Points on a hilly landscape, in no order, each with its height.
A ball rolls from a point to the lowest of its 2 nearest points, and stops where none of them is lower. Distance is the straight distance between rows; heights are no part of it.
z_740: -2,-6,47,-9,-3,-9,11,-14,18,2,-13,-26,-6,22,-1,-31,-19,36,-2,-3,-1,33,10,12,-26,-6  h=22.0
z_372: -11,-11,-21,-2,11,-5,12,9,-18,-3,3,25,21,3,-6,-6,6,-4,-7,5,-10,-32,-7,-8,7,3  h=49.4
z_585: -17,10,-6,12,1,-5,1,-15,-4,-15,10,19,-1,-18,6,13,-8,-4,-4,1,-10,-2,-14,10,-9,3  h=43.9
z_223: 2,18,8,5,0,4,-12,-20,20,17,2,-1,-13,-5,-5,-4,-1,-12,5,5,18,10,25,8,11,-3  h=55.2
z_449: -5,4,44,-15,-4,-6,8,-3,-10,-7,-12,-17,7,26,8,-25,-20,21,8,0,-14,29,2,5,-24,-2  h=16.0
z_217: 23,17,-4,10,-2,11,-6,16,-16,32,-17,9,4,-15,16,17,-1,-14,12,4,25,12,9,-4,23,2  h=29.0
z_869: -20,-1,-23,6,21,5,24,39,-34,1,-1,30,16,-3,14,10,-1,-3,-4,10,-9,-12,-23,-19,-9,4  h=61.4
z_24: 16,-5,-20,3,22,8,8,39,-34,19,-21,21,6,-24,20,42,0,-15,15,17,8,-8,-17,-21,9,8  h=29.7
z_88: -2,7,-36,1,32,-10,23,43,-35,11,-4,30,18,-8,12,22,1,-16,-11,17,5,-12,-20,-11,11,26  h=56.5
z_202: 24,7,-16,4,24,4,1,37,-26,43,-22,7,3,-17,19,28,-5,-12,24,16,16,5,-4,-18,24,1  h=17.3
z_111: 10,7,-50,0,18,-9,15,27,-31,23,2,22,6,-16,7,37,-4,-13,-7,15,9,3,-17,-7,28,12  h=49.9
z_497: 2,-22,-10,-13,-32,2,-19,-21,16,-13,13,-27,-16,-9,-14,-10,12,-5,-4,-18,-12,-16,3,-1,-4,-8  h=69.2
z_52: -20,-21,-4,-13,-25,-11,-4,-1,-9,-28,6,-19,-13,5,3,-9,-1,27,-23,-18,-20,-3,-14,-5,20,-7  h=55.8
z_163: -4,2,-14,-6,-7,4,-19,15,0,-12,4,-16,6,12,-6,2,11,-1,-8,-3,-17,-14,2,-13,14,5  h=34.7
z_855: -9,16,-20,0,4,-7,-11,-3,21,-21,31,-1,0,-14,-8,2,1,-16,-8,-10,4,-15,-18,5,3,11  h=11.6
z_120: -3,-1,1,8,-16,12,-1,10,3,-19,-1,-4,0,-2,9,-6,-8,23,-14,-6,-14,4,-5,-9,-9,-6  h=40.1
z_273: -11,15,1,-8,23,6,20,19,-43,26,-8,22,26,1,19,10,-2,-6,27,23,-9,-7,-16,-14,-15,10  h=62.5
z_516: 8,13,10,-2,8,-9,-2,37,-9,-31,-5,15,5,3,8,-9,11,6,-16,-7,-12,-13,-4,-3,-10,20  h=77.2
z_99: -17,-10,-36,7,18,-20,13,-28,-5,7,21,26,6,-18,-9,12,7,-28,-4,3,7,-18,-16,15,23,-2  h=17.4
z_338: 15,6,23,7,2,26,-1,14,1,10,-24,6,-9,-2,7,3,-3,-7,11,4,12,25,31,-14,-4,1  h=60.1
z_75: 13,2,42,11,5,22,2,23,-5,0,-27,-8,3,25,0,-17,-10,9,0,-2,3,28,16,2,-23,1  h=49.7
z_757: 0,-4,10,11,18,10,21,39,-31,-11,-13,23,12,-3,19,9,1,-1,7,2,-16,4,-16,-19,-14,3  h=65.1
z_677: -3,-10,6,-5,-9,4,-16,-56,27,-4,0,-16,-14,1,-10,-18,-2,-9,6,-5,30,3,23,10,6,-7  h=57.7
z_935: 19,-5,-20,5,-5,24,-1,5,-12,8,-15,-2,12,-3,4,22,2,-4,1,19,1,3,10,-30,7,-12  h=46.0
z_867: -16,7,22,2,3,-6,-5,-22,28,-14,16,-4,-2,-13,-9,-9,-9,1,-2,-20,17,-10,3,5,3,2  h=48.4
z_747: 16,-22,8,-7,-23,-9,-17,-3,17,-15,-2,-21,-10,2,-8,-20,11,10,-13,-18,-17,-3,5,-1,-10,-10  h=70.9
z_78: -22,-16,12,-4,-8,-9,-8,-37,35,-24,14,-16,-13,-16,-4,-2,-8,9,-9,-22,5,-5,-3,2,6,-1  h=43.2
z_9: -3,-7,20,2,-11,14,-19,-38,36,-2,-5,-36,-17,4,-18,-26,-5,0,-9,-16,18,10,26,12,0,-3  h=54.7
z_951: -29,-8,0,5,-2,-8,1,-29,17,-28,16,3,-10,-18,-1,13,-10,10,-10,-8,-11,-8,-11,9,-4,-2  h=48.1
z_893: -8,24,-7,0,8,-1,15,16,-10,2,14,23,4,-8,8,7,-7,-9,7,6,9,-1,-5,-5,7,10  h=50.3
z_203: 14,-20,23,2,-12,-13,-16,26,8,-11,-17,-17,-9,8,1,-25,6,19,-13,-14,-25,1,7,-1,-8,-11  h=72.3
z_908: 9,28,30,2,11,1,0,30,4,-10,0,10,6,-4,5,0,0,-1,1,-5,-4,5,7,-2,-20,17  h=75.7
z_872: 7,25,-2,-6,6,6,-1,36,-14,-4,-4,13,10,6,8,-1,-6,-10,4,4,15,0,0,-17,10,16  h=48.3
z_155: 0,-11,-42,-2,-25,14,-10,-21,-16,6,10,-2,3,-11,-7,20,6,-11,-15,-5,1,-19,-11,-4,7,-8  h=66.9
z_197: -11,-13,-9,-6,3,-12,15,5,-23,-9,5,29,14,10,3,0,-1,7,3,17,-13,-16,-16,1,-17,8  h=54.0
z_67: 7,15,-6,3,3,-7,-11,-5,9,17,12,7,-10,-11,-8,0,12,-27,9,-7,11,-3,16,8,26,5  h=58.7
z_986: 4,9,33,3,5,3,16,-13,20,13,8,11,3,16,-10,-7,4,-2,19,5,14,10,16,13,-26,0  h=34.5
z_159: -3,18,12,-5,7,16,22,12,-28,11,-5,11,18,13,15,9,-6,6,27,21,-8,6,-10,-18,-24,7  h=60.2
z_483: -22,-7,-48,9,20,-8,22,-9,-27,18,20,34,-3,-14,-10,24,-4,-16,-14,11,4,-9,-27,18,16,3  h=33.6
z_154: 9,1,-6,-4,1,11,-8,34,-14,-10,-10,2,11,9,0,-5,2,-10,-9,-6,-2,-12,4,-24,16,2  h=42.6
z_508: -4,13,-49,7,26,-27,18,8,-21,35,20,28,-3,-15,1,22,1,-14,2,16,8,-3,-32,21,18,11  h=44.2
z_177: -1,3,-55,1,12,-24,-5,9,-16,9,17,28,6,-23,-2,11,16,-27,-11,-7,17,-28,-34,22,19,23  h=76.0
z_354: -12,-43,7,-12,-13,-21,-18,-40,31,-15,6,-64,-16,6,-13,-18,6,13,-13,-34,-9,-6,-12,16,15,-18  h=28.8
z_806: -3,8,30,3,-6,5,-13,-19,27,-3,-3,-12,-5,-3,-9,-18,-10,4,-4,-12,11,9,21,6,-5,-1  h=52.0
z_813: 2,-35,4,-22,-33,-21,-19,-20,15,-9,-3,-54,-19,14,-12,-23,11,17,-18,-24,-15,-3,3,8,15,-15  h=20.1
z_927: 8,-8,-18,-8,-11,1,-11,-25,16,-4,19,-13,-3,-6,-20,-10,11,-17,3,0,-3,-15,5,-4,2,-11  h=66.8
z_172: 4,1,-36,2,-12,2,-14,-32,8,8,13,-3,-2,-12,-9,13,16,-20,1,-2,10,-12,0,9,16,-8  h=63.5
z_621: 7,0,11,2,5,8,-1,-5,-8,4,-15,-7,8,21,-7,-20,2,0,7,13,-7,12,27,-14,3,-19  h=29.3
z_531: 5,12,37,-8,6,-15,4,27,7,-17,2,-5,-5,1,1,-13,-1,12,-5,-10,-21,10,5,-5,-24,3  h=74.6
z_623: 6,24,6,9,-4,20,-1,-1,10,18,-4,6,-17,-9,8,9,-1,-10,12,6,13,25,27,-4,1,-2  h=57.9
z_575: 17,25,23,9,8,14,-10,15,9,17,-6,3,4,14,-15,-13,-4,-10,0,1,20,11,21,14,-13,9  h=40.4
z_859: -23,-25,1,-4,-12,-1,-12,-58,38,-18,11,-37,-21,-3,-4,-2,1,10,0,-15,-4,-3,6,3,9,-9  h=37.8
z_582: 10,-12,-11,0,-22,22,-9,-9,-1,-7,-21,-9,4,5,6,18,2,11,-10,10,-3,2,16,-16,7,-4  h=40.5
z_931: 6,9,-15,-2,-4,4,-11,3,-2,16,1,10,-7,-18,3,27,9,-17,5,3,1,-8,18,-5,26,7  h=62.3
z_821: -18,-4,-30,4,-2,-6,-4,0,-8,-19,14,23,1,-14,-6,13,3,-6,-21,-3,-12,-24,-27,7,-9,8  h=37.0
z_557: -3,-12,23,-4,-6,-18,-10,-19,36,-19,8,-27,-14,13,-4,-18,-8,24,6,-1,-14,4,-11,18,-25,-10  h=36.9
z_305: 0,-5,-48,1,-6,6,-12,7,-21,9,5,12,6,-17,-4,21,16,-19,-8,4,-7,-30,-15,-2,17,8  h=70.3
z_339: 9,26,24,3,13,6,26,12,-20,37,-5,24,12,-5,13,6,10,-13,32,3,11,20,-1,11,-12,6  h=61.9
z_538: 19,30,13,13,12,11,-3,17,-2,36,-14,7,14,1,-2,1,-4,-15,12,3,28,17,12,14,6,7  h=35.9
z_930: -20,-19,-12,-5,-17,-1,-4,-15,6,-33,13,-7,-17,-8,1,2,-2,5,-21,-14,-23,-5,-14,-1,5,-7  h=52.2
z_714: 5,15,49,-4,7,21,14,16,-16,6,-20,-7,12,20,16,2,-7,7,20,0,1,36,11,-5,-32,16  h=52.4
z_731: 14,9,28,7,-3,17,-18,19,21,1,-12,-13,2,19,-27,-16,-1,5,-16,-9,11,7,27,11,-9,9  h=44.1
z_438: -1,4,46,-2,0,9,18,-23,22,6,-5,-7,-1,22,-3,-12,-11,15,10,-5,12,28,19,15,-34,6  h=28.4
z_231: 15,24,-2,-2,18,-17,20,8,-15,38,3,25,16,-7,5,10,6,-8,23,10,19,7,0,11,-1,9  h=59.5
z_550: -8,3,-34,-1,-1,-9,-3,-15,6,-13,34,11,-5,-26,-12,13,-2,-15,-10,-1,1,-22,-33,11,-7,0  h=26.9
z_86: 12,10,-23,4,6,-19,19,7,2,32,14,29,-2,-15,-3,17,6,-7,16,10,22,-5,-5,13,13,0  h=55.9
z_254: 1,11,-27,6,17,-23,32,3,-16,39,20,33,-9,-8,5,27,5,-2,23,19,19,7,-21,26,17,6  h=50.9
z_735: 4,-21,8,-3,-19,-5,-17,-29,27,-5,-12,-44,-22,17,-4,-29,0,25,-5,2,-14,16,13,9,-8,-23  h=28.9
z_729: 12,-6,5,5,-12,23,-21,7,-1,-9,-31,-25,2,9,14,0,-15,17,-9,2,1,14,17,-20,5,3  h=44.7
z_817: -8,-8,9,-10,-15,-8,-5,18,6,-36,2,-9,-11,13,0,-20,4,18,-20,-25,-2,-12,-9,-3,16,5  h=59.3
z_919: 16,0,28,3,10,21,7,30,-21,6,-31,4,10,4,14,6,-9,-5,21,6,9,10,13,-24,-12,-3  h=62.2
z_406: -16,-1,2,-5,15,-16,5,-34,23,-9,25,2,3,-3,-13,5,0,-9,18,10,3,-20,-8,8,-5,-9  h=47.3
z_209: -8,-18,20,1,-13,-7,-3,-21,16,-8,-3,-25,-20,16,7,-28,-8,25,6,2,-21,16,-4,10,-15,-24  h=32.8
z_317: -1,1,-2,-4,3,3,6,-4,-6,5,1,14,2,7,-5,-7,10,-9,10,17,-3,-5,17,-10,9,-9  h=35.5
z_544: -10,4,17,-10,1,-7,16,3,-17,-6,-2,9,18,16,3,-2,-8,17,11,13,-24,2,-5,-7,-22,-1  h=57.5
z_889: 14,-8,-31,4,10,14,7,20,-24,12,-14,14,9,-9,9,38,-1,-10,-5,17,6,-4,-5,-22,16,-3  h=40.0
z_149: 11,-4,36,-3,0,7,-9,19,15,-7,-14,-22,-6,22,-17,-25,-13,12,-15,-5,3,28,28,1,-15,3  h=47.0
z_772: 0,13,-5,-4,-4,-2,-20,-6,22,-23,11,-14,0,4,-8,0,0,-4,-16,-9,-8,-9,0,-1,12,14  h=25.8
z_892: -5,11,19,-5,11,-19,14,-20,16,6,17,19,14,0,-8,4,2,-4,20,5,10,-11,0,16,-11,5  h=41.0
z_763: 9,-11,38,1,-4,-23,2,20,17,-17,-3,-14,-14,9,0,-26,3,22,-11,-17,-24,13,-3,14,-19,-5  h=73.4
z_639: 6,-26,-10,-3,-31,13,-19,-10,-4,-14,-21,-35,-7,7,8,6,11,19,-17,-10,-15,0,11,-16,15,-8  h=34.3
z_999: 7,9,-39,9,1,-4,-3,14,-7,5,9,24,6,-15,4,10,12,-17,-7,-1,11,-19,-21,9,13,12  h=73.2
z_195: -5,0,-12,-1,16,-13,-13,-44,29,8,22,-6,5,-5,-19,5,6,-20,17,6,28,-25,-9,14,14,-8  h=54.4
z_896: -4,-7,22,11,-14,13,-4,-3,13,-5,-15,-16,-12,5,14,-20,-14,27,-3,-5,-13,12,3,3,-16,-12  h=36.2
z_201: 9,-11,6,3,-14,12,-8,-27,7,-2,-16,-28,-8,18,-8,-17,11,9,-6,13,-8,12,27,-6,0,-19  h=23.1
z_891: -13,-8,17,-9,4,-17,7,-25,21,-18,20,-6,-3,6,-5,-9,-6,13,14,7,-14,-7,-7,8,-23,-10  h=41.7
z_377: 8,-8,26,6,6,10,1,27,-20,-9,-22,7,10,4,19,-9,-2,7,8,1,-14,11,0,-16,-19,-6  h=64.0
z_978: -25,8,-30,3,11,-4,21,2,-29,2,18,37,4,-10,4,9,-12,-12,-7,4,3,-6,-20,2,4,1  h=43.6
z_255: -5,14,4,17,-3,12,8,7,-4,-16,-1,12,11,-3,19,7,-11,11,-3,-2,-1,12,-12,3,-14,4  h=44.3
z_20: -9,-4,-28,-1,6,3,15,2,-24,11,2,19,10,7,-2,2,6,-8,4,19,3,-16,2,-17,21,-13  h=42.8
z_945: 6,-29,7,-15,-36,7,-24,-8,8,-1,-18,-56,-16,16,-5,-18,8,24,-15,-21,-9,3,16,-3,16,-7  h=27.2

For each start below, name the point where the ball stops.
z_757 -> z_202
z_75 -> z_202
z_195 -> z_449
z_159 -> z_201
z_908 -> z_172
z_817 -> z_201
z_255 -> z_201
